Points on a hilly landscape, in no order, each with its height.
From any point a ball rolls to the lowest of the 4 points nearest to it. It stops when none of these is lower. Distance is the straight distance between rows; heights are no part of it.
J_342 h=1.26: [  2  16 -13 -19 -20   5  11 -25  -1 -20   3   4 -19   5  14 -18  -6  15
  -1   6]
J_395 h=3.69: [ -1   1  -2   7   6   6  12   9   0  20  10   1   5 -20  -8  -1   8  -3
  -5   2]
J_9 h=3.02: [-13  10  -2   4   0  -5  13  -9  -6   9   5  18 -19  -2   8 -29   0  -6
   1  10]
J_155 h=3.20: [ 19   7  -6   3  -6  12   9 -16   0 -14  13 -14  10  -7  14  -3   0 -16
 -11  -4]
J_739 h=5.01: [-12 -16  -3 -29  -3 -19   3   6   0 -13  -3   0 -21  31   2  -4  25  30
 -11   0]
J_828 h=0.95: [ -7  -8   5 -14  -3   1 -39   6   2  20   8  -7  -6   9  -7  15  -9  10
  -7  12]
J_174 h=3.16: [ -7 -10 -11 -29 -13  -7   7  -7   0  -4  11  -9   5  13  13 -21   4   5
  -6   2]
J_293 h=2.79: [  8  16 -12   0 -17  20  15 -11   3  -7  18   3   2   2   7  -1  -1  -6
 -12   6]
J_882 h=5.39: [-28  -8   2 -18  14  12  -9  28 -10   1  -6 -18 -26  10 -27 -21  12   4
 -11  10]
J_519 h=2.82: [  0  -4   8 -10 -11   9  -1  12   7   6 -12  -5   3  14   3  22  20  24
   4  25]
J_329 h=1.02: [ -4  13  -4  -5  -1   9   0  -3  11  13  -4  18   4   1 -19   8  15   7
   2   2]
J_403 h=5.98: [-17 -12   4 -31   3  -8 -16  15 -10 -17   7   6 -26  25  -2 -32   1  26
   1  15]
J_797 h=3.17: [ 32  -3 -15  20  24   4  14 -21   0 -25   4   7   5   2   4  -3  -8 -12
  -1 -22]
J_387 h=3.06: [ 21   8 -13   3 -19   6   3  -4 -14  16  12   1  13 -21  -2   8   4 -13
 -11 -15]
J_500 h=3.64: [ 16  -4  27  -2  -5   2   2  25  -4  22  -6 -18  11 -27  -5  34   3  -9
  -1  15]
J_879 h=2.74: [ -7   2   5  -1   3 -10   2 -18   6   2  15  -3 -21  16  -2 -10   4 -12
   6  10]
J_444 h=2.41: [  7  11 -12  22  16  15  36  -4  -5 -18   5   4 -14  -7  -9  -6 -15 -21
   8 -22]
J_385 h=3.36: [ -1 -16  -1  -7  12  -8  -1 -29   1 -15  16  -1  -7  10  22  -6 -17 -12
   2 -12]
J_939 h=1.22: [ -8  11   7   2 -11   2  -1  -2   8   4  -1  29   5  -2 -10   9   6  10
   0   7]
J_889 h=2.85: [ 10  -5  21 -18 -17 -15 -16 -21  11   1  28   7   7  16   1  -3  -5  10
 -17   3]
J_661 h=3.77: [ 12   3  22   5   1  13 -22   9  -6  24  -1   7  20 -23  -2  21 -12  -6
 -13 -11]
J_884 h=2.67: [ -4  14 -15   8 -13  12  26  -9  -4 -19  -2 -18   1  26  -2  11   7   7
  -6  -5]
J_330 h=2.16: [-13  11  -7  22   1   0  30  -3   8 -13   6  -6 -13  10   8 -17 -20   1
   8 -16]
J_770 h=2.80: [-17   8   5 -11 -29  -4  25  -2   3 -33 -23  -1 -12  33   3  -2 -20 -16
  17  -5]
J_99 h=2.42: [-15  -5  14  11   3  -4 -10 -11  12  -6 -24   7   0   2  10  12   2  25
  23   6]
J_493 h=1.98: [-24  -3  -1 -12  -2  -2  23  -4   2 -10   3  -9 -24  33   0 -23  -6 -19
   3  -5]
J_546 h=1.74: [ -6  -5  10 -16   3   0  -9  22  16  12 -14   9  -3   2 -10  18  11  18
   0  22]
J_458 h=2.47: [  4  17  -6  10  16  -5   6   4 -18  -8 -10   9   4 -11  15 -23  -1 -16
  -5 -13]
J_72 h=1.94: [-11  11  11 -13  -8   9   1 -14  17 -17   1  20 -10  -4   6   1 -10  17
  -5  -9]
J_630 h=3.67: [  9 -29  10   4  20 -11 -30   1 -10   4 -11 -17   6 -11  11  26 -21  -7
   7   6]
J_872 h=5.52: [-22  -4  10 -28 -11  -2   1  24 -12 -11 -15  -5 -28  24 -21 -29   3   5
   2  12]
J_50 h=3.19: [  3 -28  20 -13  25  -3 -13  -8  19   1  -8   9  -4  -1  -7  37  -3  16
   0  16]
J_230 h=2.37: [-17   6 -11  20  10   1  28 -23   6 -30  -9  12  -4   1  13  -7 -15 -17
  10 -13]
J_660 h=2.33: [ 22   2 -14   1   2   2 -12  -9   7  12  -1   1  18 -11  -5   0 -14  -7
 -23  -9]
J_721 h=1.89: [  0  13 -13  28  -1   0  29   3 -25   0  -9 -15   2  -4   0 -16   3 -33
 -15 -15]
J_564 h=2.72: [ -7  20 -37   4 -27  21  38 -21  12 -10  -1  11   3  21 -14   9  19   2
  -5  16]
J_412 h=1.76: [-18   6   0   0   6  10  29   0  10 -15 -10  -7 -16  11 -13 -10 -11  -1
  -6  -5]
J_669 h=3.39: [ 34   8  -4  12  12   4  20 -17  -4 -19   8  -5  24 -22  28 -12  -4  -9
  -4 -28]
J_119 h=2.52: [ 14  23 -12   9  -2   9  23 -20  12   3  13  -2   0  17  -8   8   5   1
 -16  -2]
J_707 h=2.62: [  2  19 -22   9   0   5  24 -29  24 -14  16  28 -11   4 -14   8  -2  10
   2 -11]
J_367 h=4.17: [ -4 -20  -2  -1  -1   7 -18  22 -23  -1  -4  -9   9 -11   6   1  -7  -4
  11   9]
J_220 h=3.10: [-10 -12   6   5  16  -5  -8  14   0   4  -5 -16 -11   2   4 -15  -6  -5
  10  -7]
J_35 h=2.34: [  8   8 -10   9  16  -4  -8  -3 -17   1  -3  17  24 -12  12 -11  -2 -19
  -7 -29]
J_371 h=5.26: [ -3  -1  -6 -29 -18 -18 -25  26  -3   7  11   4   1  35 -13   7  26  35
  -9  17]
J_777 h=2.92: [  5  -4  -3   8  -7   2  14  -1 -13  -2   7 -16  10  -6   6 -29  -3 -13
 -14 -25]
J_574 h=2.48: [ -1  10  -5   7 -11   2  27 -16   8  -7   8   3  -4   8   1   3  -1   9
  -1  -9]
J_86 h=4.87: [-25 -27   3 -17   8   4 -18  36 -12 -13 -16 -24  -8   8  -1 -13  -2  -6
  19  18]
J_846 h=2.94: [  1  -5  -4   1 -11 -11  10   1 -12  -2  15 -17   5  -2  11 -12 -10 -20
  -3  -5]
J_752 h=2.73: [  9  16   5  14  24  -5   3   9 -21  -3 -14 -13  12 -20   0  -6   2 -18
  -3 -20]
J_354 h=2.30: [ 21   1  10  24  10  -3 -15  -4  11   1  -2  16  30 -25  -6  16  -9 -19
  -1  -7]
J_598 h=1.99: [ -6 -31  -4 -14   2  -8 -21  20  -3  14  16 -25  -9   8 -13  36   3  14
  -2  27]
J_704 h=2.31: [-16   9 -12  31  17   2  33 -14   6  -9   6  -7 -15   4 -19 -21  -9 -22
   3 -14]
J_963 h=2.64: [-11  11  -5  15   2 -12  11  -5  -4  13  -1  21  11  -2   5 -15  -6 -21
   8 -11]
J_189 h=4.66: [-11 -11   6 -18 -10 -12  -1  23  12 -17 -18  11 -10   6  -9  -5  16  38
   1  19]
J_641 h=4.36: [ 12  -7  15  -1 -14  10 -25  24   0  25   1 -17   5 -26 -18   3   5  -4
   2  -3]
J_503 h=1.81: [  9   0   5 -12 -14  -5  20 -30  15 -18  -5  -1 -14  14  11   9  -1  22
 -11   0]
J_251 h=2.91: [  6  -4  18  -5   7  -5 -17   7  33   8 -15  11  -1   4 -12  16  -1   9
   6  15]
J_105 h=1.90: [  1  11  12 -19  -8 -12  12 -17   8   9  -2   7  -8  25   1   6   1  33
  -4   3]
J_90 h=3.15: [ -1  -7 -22   1 -22   6  11   3   0   2   5 -12  10  -7   9 -19   0  -9
  -7  -5]
J_490 h=3.85: [ -6  -1 -28  -3 -26   1   3  -2 -11  -3   9 -13  16  -7  10 -18 -18 -18
 -14  -6]
J_15 h=1.52: [-6 19  7  9 -7 -4 -3 11  0 13  3 13  1  3 -4 15 15 -1  2 13]
J_987 h=3.62: [ -4 -16   7 -13  15  -9 -11   0  26 -10 -14  13 -26  21   0  28   4  38
   8  35]
J_720 h=3.59: [ -2  -5  -9  -7  -6 -11   1  -4  -3  -7   7 -31  -2  11   7 -19 -12 -22
  -9  -2]
J_152 h=3.63: [ 31 -10  24   4  27  -9 -19   7 -15  14 -12   4  24 -22  17   3  -2  -6
  17 -18]
J_785 h=2.03: [-10  -1  16   6   9 -20 -13   1  -1  -8 -18   5  -9   1   6  -4  -8   2
  23  13]
J_988 h=3.32: [ 15 -10  19  14  11  -3 -27   6   0  14   3 -23  11 -19   1  12   8   3
  12   1]
J_96 h=2.51: [-26  11   2  27  15  -2   8  24   3  -3 -29  -1 -15   6  -3  -8   8  -3
  13  -4]
J_172 h=4.10: [ -5 -17  16  -5   8   5  -2  12 -26  -2 -17 -20   8 -24  14  15   5  -6
  13 -10]
J_750 h=3.71: [ -4  -8  17   3  16   6 -26  18   2   9 -21 -14  13 -18   0  21   4 -20
  21  -5]
J_577 h=4.59: [  1 -31   0  -3  18 -10 -37  15 -21  -4  17 -21   7   2   3  -1  -9  -4
  11   8]
J_663 h=3.61: [  3 -22  17  -2  -3 -11 -31  -5   2   5  -4   2  16   7  -4  47 -15  -5
 -12  39]
J_916 h=2.69: [  2   1 -20   7   1  15  27   5  -7 -13  -1 -24  -4   4   0  -6   0 -24
   1 -19]
J_436 h=2.32: [ 39  16   0   3  -4  -5   0 -13  12  17  -2  30  16  -5  -9  11 -12  -1
 -14 -12]
J_73 h=0.87: [-12  11  -6   2   1   1  19  20  -6  -4  -4  -5 -11  13 -10 -16  -6  -5
  12  -1]
J_129 h=1.29: [ -1 -17   4  -7   2 -10  -5   5  13  -7 -25   3  -5   9  -5  27 -10  30
  18  44]
J_634 h=3.65: [-20 -13  13  -5  10   4 -26   9   7  -1   0  -1 -24  14  -4  -5  14  13
   4  24]
J_921 h=2.77: [ 11 -11  22  -1  -8 -12 -19   1  14   3  -7   7  -6   3 -16  21   8  25
  10  27]
J_911 h=4.02: [-13   5  -6  14  -5  15   8  16  -8  22  -2   4  -2 -14  -7  -7  19   7
  -2   0]
J_2 h=2.61: [  0  -6   2  -8  -3 -14  -7 -25   9   8  13  13  -9   4  -2  -3 -14  12
 -11  -3]
J_544 h=2.21: [ 13   8  -8   3  -7   3   6 -14  10  -4  14  10   1  -5   9 -15  -8  -2
   3  -7]
J_982 h=3.34: [  1   2   0   6 -14   7 -20  20  -9   5  -9   9  17 -15  -6  15  11 -15
   2   5]
J_289 h=2.11: [  6  13  12  10   6   2 -10   1  16  18 -16  -1   3   2 -17  31  17  20
  18  16]
J_282 h=5.80: [-12 -32   2 -23  -6 -15 -21  26   9 -10 -14  10  -9  21 -10  20   9  40
  -7  28]
J_102 h=3.74: [  1  -9   3  -5   5   0 -29   1  -4   5   6   0   8 -11   9  -7 -15  -8
  11  -3]
J_647 h=2.57: [ 21   7  14   9  -5  -7 -23   2  12  23   0  19  18 -11 -17  -2   5 -19
 -17   2]
J_56 h=2.06: [ -7  12  14  19   3   1  -3  11  12   5 -14   4   5 -10   5   9  22  10
  26   8]
J_583 h=1.91: [ 30  15 -11  12  -4  -4   0  -9  -2  20   5   6  24 -19 -17   9  -3 -16
 -27 -21]
J_621 h=4.04: [-11   1  -6   9 -11  -4 -32  -5 -11   7   1   5  -6 -15   3 -12  -1   0
  12 -11]
J_997 h=2.86: [  8  -7  11  14  15  -5 -10  -4  -2   0  -2   5   8 -12   9  14  -2   5
  13   1]
J_156 h=2.63: [  6  10 -32  15   3  -5  23 -17  -9   3  20  17  12 -12 -11   0  -3  -4
  -7 -16]
J_93 h=3.97: [ -3 -17   9 -13 -10  -6 -19  18 -18  15   8 -16  -6 -12 -20  -6  -1   5
   0   7]
J_420 h=6.60: [-30 -21   7 -14  18 -19 -13  23   7 -12  -3   5 -24  26  -9 -22  -3   2
   3   7]
J_673 h=1.59: [ 13  -3   1   4  -3   0  -5 -11  -9   6   9  12  -3 -12  22 -20  -6 -10
  -5 -22]
J_306 h=2.43: [  1  14 -31   8   6  12  46 -22  -6 -14 -10  -4 -15  -1  -8  -7 -13 -31
   4 -13]
J_943 h=4.90: [ -6 -14   4   2  22   4   1  18  11  -6  -6  11 -10  -2  -4  16   3  12
  20  13]
J_74 h=2.84: [  4   9 -15  12 -15   7  10 -12   4  19  14  12  16  -5 -10  -6  -8   5
  -8 -19]
J_347 h=3.35: [  9 -32  13 -24  -9   8  -9  11  -4  12  -1 -14   6 -12  -5  19  -6   3
 -15  25]
J_267 h=4.15: [ -4 -27  15  -2  19  -2 -21  11   7 -14  -4   4 -17   8   5  18  12  17
  12  18]
J_265 h=2.28: [ -9   5 -19  12   0  -3  19 -19   3 -22   2   2  -7  -2  15 -16  -9  -4
  10 -16]
J_407 h=2.59: [  9  -2   9   4   1   4  -3  -1  15  12 -17   3  -8   9   9  12  -5  18
  21  15]
J_405 h=3.72: [ 24  -3 -11   4 -20  18   7 -22  17 -14   2 -13   1  13 -10  -6  10 -10
   3  -9]
J_611 h=2.65: [ 10  12  -2  -3 -20   9  12 -36  22  -4  17   7   2  12 -11   6  -7  -3
  -2  -3]
J_746 h=1.46: [-15  10  13   8   4  -1  15   4  -5   7   5 -15 -27  19 -11 -17  -6 -10
   5 -11]
J_135 h=2.88: [ 32   2 -28  19  26  -7   9 -15 -22   0   8  29  19 -16   3   9   9   8
 -22 -23]
J_698 h=3.25: [ 38   8 -23   4  12  22  10 -15  19 -15  10  11   3  -1   5   1  -6 -17
  -4 -20]
J_475 h=2.81: [  0  10   1 -15 -25  -1   9   4   5   2   2  11  -1  12  -1  -1 -16  17
   3   3]
J_476 h=3.99: [-13  -3  21   0   6  -4 -10  26 -31  -3  12 -17  -1 -24   0 -19  -8 -29
   5 -11]
J_912 h=3.24: [ -5  -7  12 -23   3  -7 -15   3  12  12   6   8  -1  11 -23   9  25  31
   0  26]
J_44 h=2.46: [-15  10 -29  12  -7   6  39 -23  -3 -23  -1   1 -15   3   4  -4   1  -4
   3   1]
J_613 h=3.56: [ 22 -14  21   9  20   7 -18  11 -15   9  16  -7  24 -20  -6  26  10   1
  -4 -12]
J_847 h=2.29: [ -9   0   4   1   7   7   8 -17  19   6   7  -1 -19   9 -11  -7   0  11
   6  15]
J_326 h=4.14: [-24  -8   2 -12  -7   6 -11  16  -6   5  -6  -5  -3  -5   5  -4   1   6
   4   7]
J_369 h=3.22: [ -1   2 -13   0   6  37   2  -1  -3 -30 -15  -8  14   4  -3   0  22 -30
   3  -9]
J_695 h=3.52: [ -8 -13  13   3   8  -8 -12  20 -13  10   8  -4  10 -18  18 -11 -13 -11
  11 -10]
J_524 h=3.73: [ 27  10 -14  13  13 -11  20  -4 -11 -15  13  -9  13   1  20 -14 -19 -40
  -2 -22]
J_745 h=1.86: [-25   6   7 -20  -1 -13  -1  25  18   9   6  -3 -20  21  -4 -15  14  25
  -7  16]
J_324 h=4.26: [-10  12  15 -22 -24 -18 -19   3   2  18  -6  16   2  15   2  -1  14  24
 -13   6]
J_353 h=2.45: [  2  -4 -29  12   7   2  19 -17   1   0   0  26   1 -10   1 -16   1   0
   0  -9]
J_753 h=3.05: [ 15   1   2  21  12   2  -3 -20   1 -24  -2  -7  -9   7  20  -3  -7 -26
   3 -25]
J_321 h=1.32: [  3  -3  -9   2   5  -2  -5  12 -10  -1  10  -3   7  -1  15 -29   2  -8
   3 -22]
J_274 h=2.78: [  1  -8   5 -16  -9   2 -12  11   7  11   4  -6   6 -10 -16   5  14  12
 -20  16]
J_492 h=2.60: [ 18  19 -11   8 -14  14  31 -17  11  -9  -3  -4 -12  10   6  21  17  -3
  -6   0]
J_514 h=4.97: [ 26   6 -16   9  -9  10  17   8 -31  -2  13  -3  13 -19  -9 -11 -11  -4
 -17  -8]
J_410 h=2.68: [ 10  15 -13  27   4   6  32 -34  15 -33   6  -1  -8   0  -1   3   8  -8
  -4 -16]
J_375 h=3.90: [ -3  -8  28  11  17  12  -9  24 -29  11  -9 -25  16 -38   3  22  13  -2
  12   0]
J_199 h=3.49: [ 29   5  14  -2  -7   1   4  16  -1  11 -15  -3  12 -22  -9  35  -3  -9
   0   5]
J_536 h=2.66: [ 19  12 -10  -3 -30  17  20 -30  15 -10   9 -10   0   7   4  15 -11   5
  -6  -3]
J_974 h=4.30: [  9  10 -14  11  -5  -5   5  14 -20   2   6  -6  16 -18   4  -2  -1 -11
 -11  -5]
J_62 h=4.05: [-17 -17   6 -15  11  -7 -27  29 -11   7  16 -11 -14  10 -13  -9  11   2
   2  10]
J_57 h=4.89: [-20 -14 -11  -9  12   8 -19  27 -12   5   7 -13 -30  10  -8 -26   4  14
   1   8]
J_547 h=3.58: [-15 -11  -2   3   6  -2   4   7 -14  -2   5 -18   5 -14   1 -23  -8 -22
  -6  -4]
J_979 h=3.27: [-15  -1  -6   8  16   0  -3  14 -13   7   0   7  21  -7   5  -7  -3  -6
   7  -8]
J_23 h=1.85: [  2 -26   3  -7  11  -2 -30  14   4   7   7  -6  -5 -13  -9   7   3  -7
  -4  17]
J_162 h=3.48: [-14 -10   0 -22 -27  19  14 -16   4 -18   9 -20 -10  28   8 -18  -1   2
  -6  11]
J_447 h=3.21: [ -7  10   2  19  25   1   1   1 -13   5  -8   5  12  -4   9   7  -7  -9
  19  -8]
J_762 h=4.52: [-18  -9   4   1   0   5 -11  28 -23   0 -12 -16   0 -12  -2 -14  11 -10
  13 -10]
J_602 h=2.89: [  2   2 -13  17   0   7  -4  -8 -11  10   0   7  16   2   4 -15  -4  -3
   1 -11]
J_491 h=3.57: [ 13  -1 -11  -4 -22  12  -1 -11   4   8  26 -17  -2   5   1  -3   6 -13
 -13 -11]
J_18 h=3.83: [ -8 -18 -10 -13   8  -5   7 -15  -8 -34  12 -27 -10  21  17  -8 -11 -15
  -6   6]
J_748 h=2.90: [-22  -5 -14 -26   3  -7  15   1   4 -17  19  -7 -23  30   8  -8   1   8
  -9   4]
J_877 h=3.70: [-19  -8   5  -8  13  -5  -4  -3   0 -20   9  -2 -30  22  18 -11 -25   7
   3 -12]
J_792 h=3.68: [ 23   6  22  -7  14   2  10   6  -2   1 -10 -26  12  -6  -4  33 -32  19
  -2  17]
J_658 h=2.19: [ -3  -6   5  -6 -17 -10 -14  -9   8   4  13  11   4  -2  -4  11  -1  17
   0   9]
J_735 h=3.14: [-20   9   3   3 -10 -12   8   3  -7  -8  -3 -10 -18  18   1 -35  -3 -10
  -3   2]
J_829 h=2.26: [10 10 25  7 17  3 -7  4  0 16 -8  3 15 -3  4  5 12  2 12 14]
J_471 h=2.55: [ 22  -1  -3  27  11  -1 -14  -6  -3  22 -13   7  23 -13   3  -1   3  -8
   1 -27]
J_483 h=1.67: [-24  23  -8   6 -10   4   5  -7  17   7 -10  23  -3 -10  11  12   0  27
  14  -2]
J_738 h=2.00: [ -9  11  -1  -6  -9   9   8   1  11   4   0  -3 -19  20   9  -4  15  16
  -8   4]
J_793 h=3.33: [-13  17  -1 -11 -17  -2   5  18   1  12 -10  23  -3  12  -8  -9  14  31
  -1  17]
J_149 h=4.29: [  5 -13   3   2 -11  14 -12  19  -9  11 -15 -25  23 -11   9  17  -1  -4
   7   6]
J_814 h=2.10: [  0   6  -7   0  -4  -5  11 -16   5   3   3   1  -4   6   6 -17  -4  -6
   7   2]
J_78 h=2.49: [ 31  11  -2   2  24 -12 -12  15 -19  11   2  15  33 -12  11   1   6 -14
 -11 -28]
J_600 h=3.26: [ 29   4  10  11  19   1  24 -10  -7   6 -24  -2  29 -28   5  37   0 -10
  -4   3]
J_565 h=3.78: [-15 -13   7  -3  13 -13 -31   0 -10  -2   5  -1   5  -5  10  -3  -3  -3
  20 -17]
J_576 h=2.70: [ -5  14  -3   6  -2   2  10 -12   0 -25   8 -10  -5  15  10 -14  -5 -11
   1  -5]
J_857 h=4.00: [ 14  -5   5   0   5  -3 -18 -18  -2  -1   6  18  21 -11   2  -8  -4  -9
   1   4]
J_713 h=1.79: [ -1  15 -13 -23 -20  14  10 -20  -6  -3  -7  12 -10  17   9  -5  11  23
  -9  10]
J_509 h=1.61: [ -3   1  -2  -4 -17  -2  -6 -10   7   1  -2  23  16  -4 -15   4  -7  -2
  -6  11]
J_209 h=2.71: [-27 -12   6   9  32  -3 -23  13  -2  14  -3   2 -12  -2  -3 -21   5  -1
  13   5]
J_809 h=3.31: [  8  -4  11   7  16  -5 -18  -2 -15  12  -3   2  28 -18  10  25   6  11
   6 -12]
J_204 h=0.75: [ -4  24  -3  10  -2   7   5  -7  15  17   4  20  -3  -5 -10  20  -7   2
  -2  -3]
J_687 h=3.98: [  0  -1  -9 -18 -27   9 -10  -7  -7   0  12 -29   5   6  -6  -4   2  -3
 -19   2]
J_396 h=2.18: [ 19   6   3   6  11 -12  -4   0 -10  13  11 -11  15  -4   3 -25  -5 -13
  -4 -28]
J_147 h=3.13: [-10 -15  24  -1  20  -8 -12   7  29  14   3   0  -1   3  -4  30   0  10
  23  31]
J_273 h=3.66: [  5 -24  19   2  11   2  -3   5  -4   1 -20 -13   0  -3   4  40 -16  -5
   6  33]
J_63 h=2.04: [-13   8 -10  16  -6   5  21   1 -11   8  -5   2  -6   3  -1 -16   6 -15
  -3 -13]
J_749 h=1.80: [-21  12  -8   3 -16   3  19 -24  32   0  -7  19   1   6  11   8  10  28
   2  -5]
J_862 h=3.45: [  9 -12  13  -3  22  14  -6   1   6   3  -2 -13  15  -5  -2  41 -17   2
  -8  23]
J_796 h=3.09: [ -2  -3   3   5  -4  18  27 -25   2 -31 -11 -27 -10  30   8   2  11 -27
  11  -5]
J_907 h=2.20: [ -5   6  10 -14  -4  -1   4  12  23  13 -13   2 -12  10  -4  12   5  31
   5  14]
J_176 h=2.40: [-25   8   3  20  12 -12   8  15 -16  -9 -23   5  -9   2   2 -17 -14   0
  22   5]
J_352 h=2.76: [ -5   8 -10 -22 -23   0   2  15   4   6  -7   6  -8   9  -7  -1  19  22
  -6  19]
J_498 h=3.23: [  3  12 -23   5 -16   8  12  -8   2  21  10 -14  11 -19  -1 -10   5   5
 -10  -2]
J_272 h=1.87: [  5  -5   8 -17 -15  10 -27  22   3  13  -8  -7  -2  -7 -11  28  18  11
  -6   8]
J_95 h=1.57: [-13   0   6   6 -12 -17  11   1  -2  -8  -1   0  -2   4   1 -14 -13   3
  11   4]
J_601 h=2.35: [ -2  -9  -1   4  -2 -10  -8  -3  -9   9  15  -8  -6   2  14 -22  -4 -14
   5  -7]
J_618 h=1.66: [  0  13   7  -8 -11 -10   7  -6  16   5  -3  20 -20   6  -4   0   1  17
   1   3]
J_315 h=3.18: [-13 -21   6 -21  -3  -6 -21  11 -19   5  29  -1  -4  -5   1  -3  -4  -9
  -1  10]
J_821 h=2.95: [ 14 -13  -4  -6  -2   1  -4  -4   1   8  22  -7  14  -8   6 -16 -14 -15
 -14  -7]
J_582 h=3.12: [ 20   3 -29   1  16  14  37   1 -15 -21 -16  -7  16  -8   5  -9   5 -40
   9 -17]
J_811 h=2.75: [-11  -8   8 -23 -17 -12  -6   7  -2   8 -10  11  -5   2   3  11 -11  10
   6  16]
J_242 h=3.84: [  8   4   0  -6 -27  19   6  -4   3  20   8  -8  20  -2 -13  12   4 -20
 -26  -7]
J_853 h=2.39: [ 10  17   2   6  21  -6 -13  12 -14   8  -4 -14  11 -25  13 -20   4 -26
   2 -26]
J_590 h=2.54: [ 22  14 -13  14  10  -1  10   7 -37  -4  10   7  21 -23   9  -4  13 -20
  -2 -41]
J_60 h=1.09: [-19  24   8   4 -11  -8  12 -17  20  -9   7   0 -33   1   1 -15   5  14
   4  -7]
J_981 h=2.50: [ -4  -6  19   0  13  -8 -17  15   6   8   0  -6  -3  -5  -4  -3  21 -14
  21   9]
J_561 h=2.58: [ 16   9  -6  11  -5  11  16 -38  29 -12   5   2   4  18  -4  13  -8  -1
 -16  -3]
J_652 h=1.68: [ -2   5  -8  -8 -32  15   5   7  -8   6   5   8  14 -13   3  -2   2  12
  -9   1]
J_434 h=2.87: [-19  -2  17  -7   2  -2  -7  12  14   1 -19   0 -24   5  -2  -6   2  23
   6   0]
J_59 h=2.83: [ 30   5   5  30  16  -1   1   1  -3  10 -19  25  29 -27  -4  33  10 -20
   4 -10]
J_214 h=2.53: [-12   4  -6 -20 -29  -9  19 -10  -8  -8   4   3 -24  26   7 -16   8   7
  -8  14]
J_134 h=3.60: [-26 -12  11 -11   5  -6 -22   9  -5 -14 -15  -2 -11   4  11  -7  -6   8
  11  13]
J_416 h=2.38: [  5  17 -15   4   8  -9  13 -24   7 -21  -1  13  -7  -7  -1 -16 -17   2
   6  -5]
J_635 h=2.05: [ 14  -9   4  10  -1  -7  -9 -13   6  -5 -12  27  22 -10 -11  20 -20 -14
 -12   0]
J_243 h=1.82: [ -8  -6  10 -12   2  -7 -34  -6  23  14   2  24  -1  -8   2   9 -16  10
   0  15]
J_696 h=2.09: [ 19  -2   3  15  18 -11  -6   1 -10  10   9   5  12 -23  18  -3  -6  -1
 -14 -29]
J_516 h=2.56: [ 40  15 -10  18  15  -7  -6  -3 -12  -7   5  17  20 -23   6   7   0  -3
 -18 -37]
J_426 h=0.90: [-17  -4   7 -17   4   0 -13  21   4   0  -8   0  -4   4  -5  -4  29  19
  -2  24]
J_908 h=4.01: [-14  -7 -13 -22 -14  -6  -6  -9  12  -3  23   7 -25  16 -11  -5   8  13
 -17   8]
J_185 h=2.01: [  0  30   0  -4 -12   6  28  19   7  -4   0 -29 -14  14 -13 -21   2  -7
 -15  12]
J_337 h=4.34: [-18 -16   3 -23 -16  -7 -19  -4   2  -1  14  11 -15  25 -11   2  14  23
  -1  14]
J_250 h=0.97: [  5  24  -7  31   7   9   8 -16  13   5  -9  38   0 -12 -13  13   9  13
  -1  -3]

Where does a ball stop that starts at each point below?
J_86 -> J_73
J_809 -> J_204
J_752 -> J_321
J_498 -> J_321
J_590 -> J_321
J_491 -> J_321
J_199 -> J_204
J_420 -> J_73
J_375 -> J_204
J_889 -> J_204
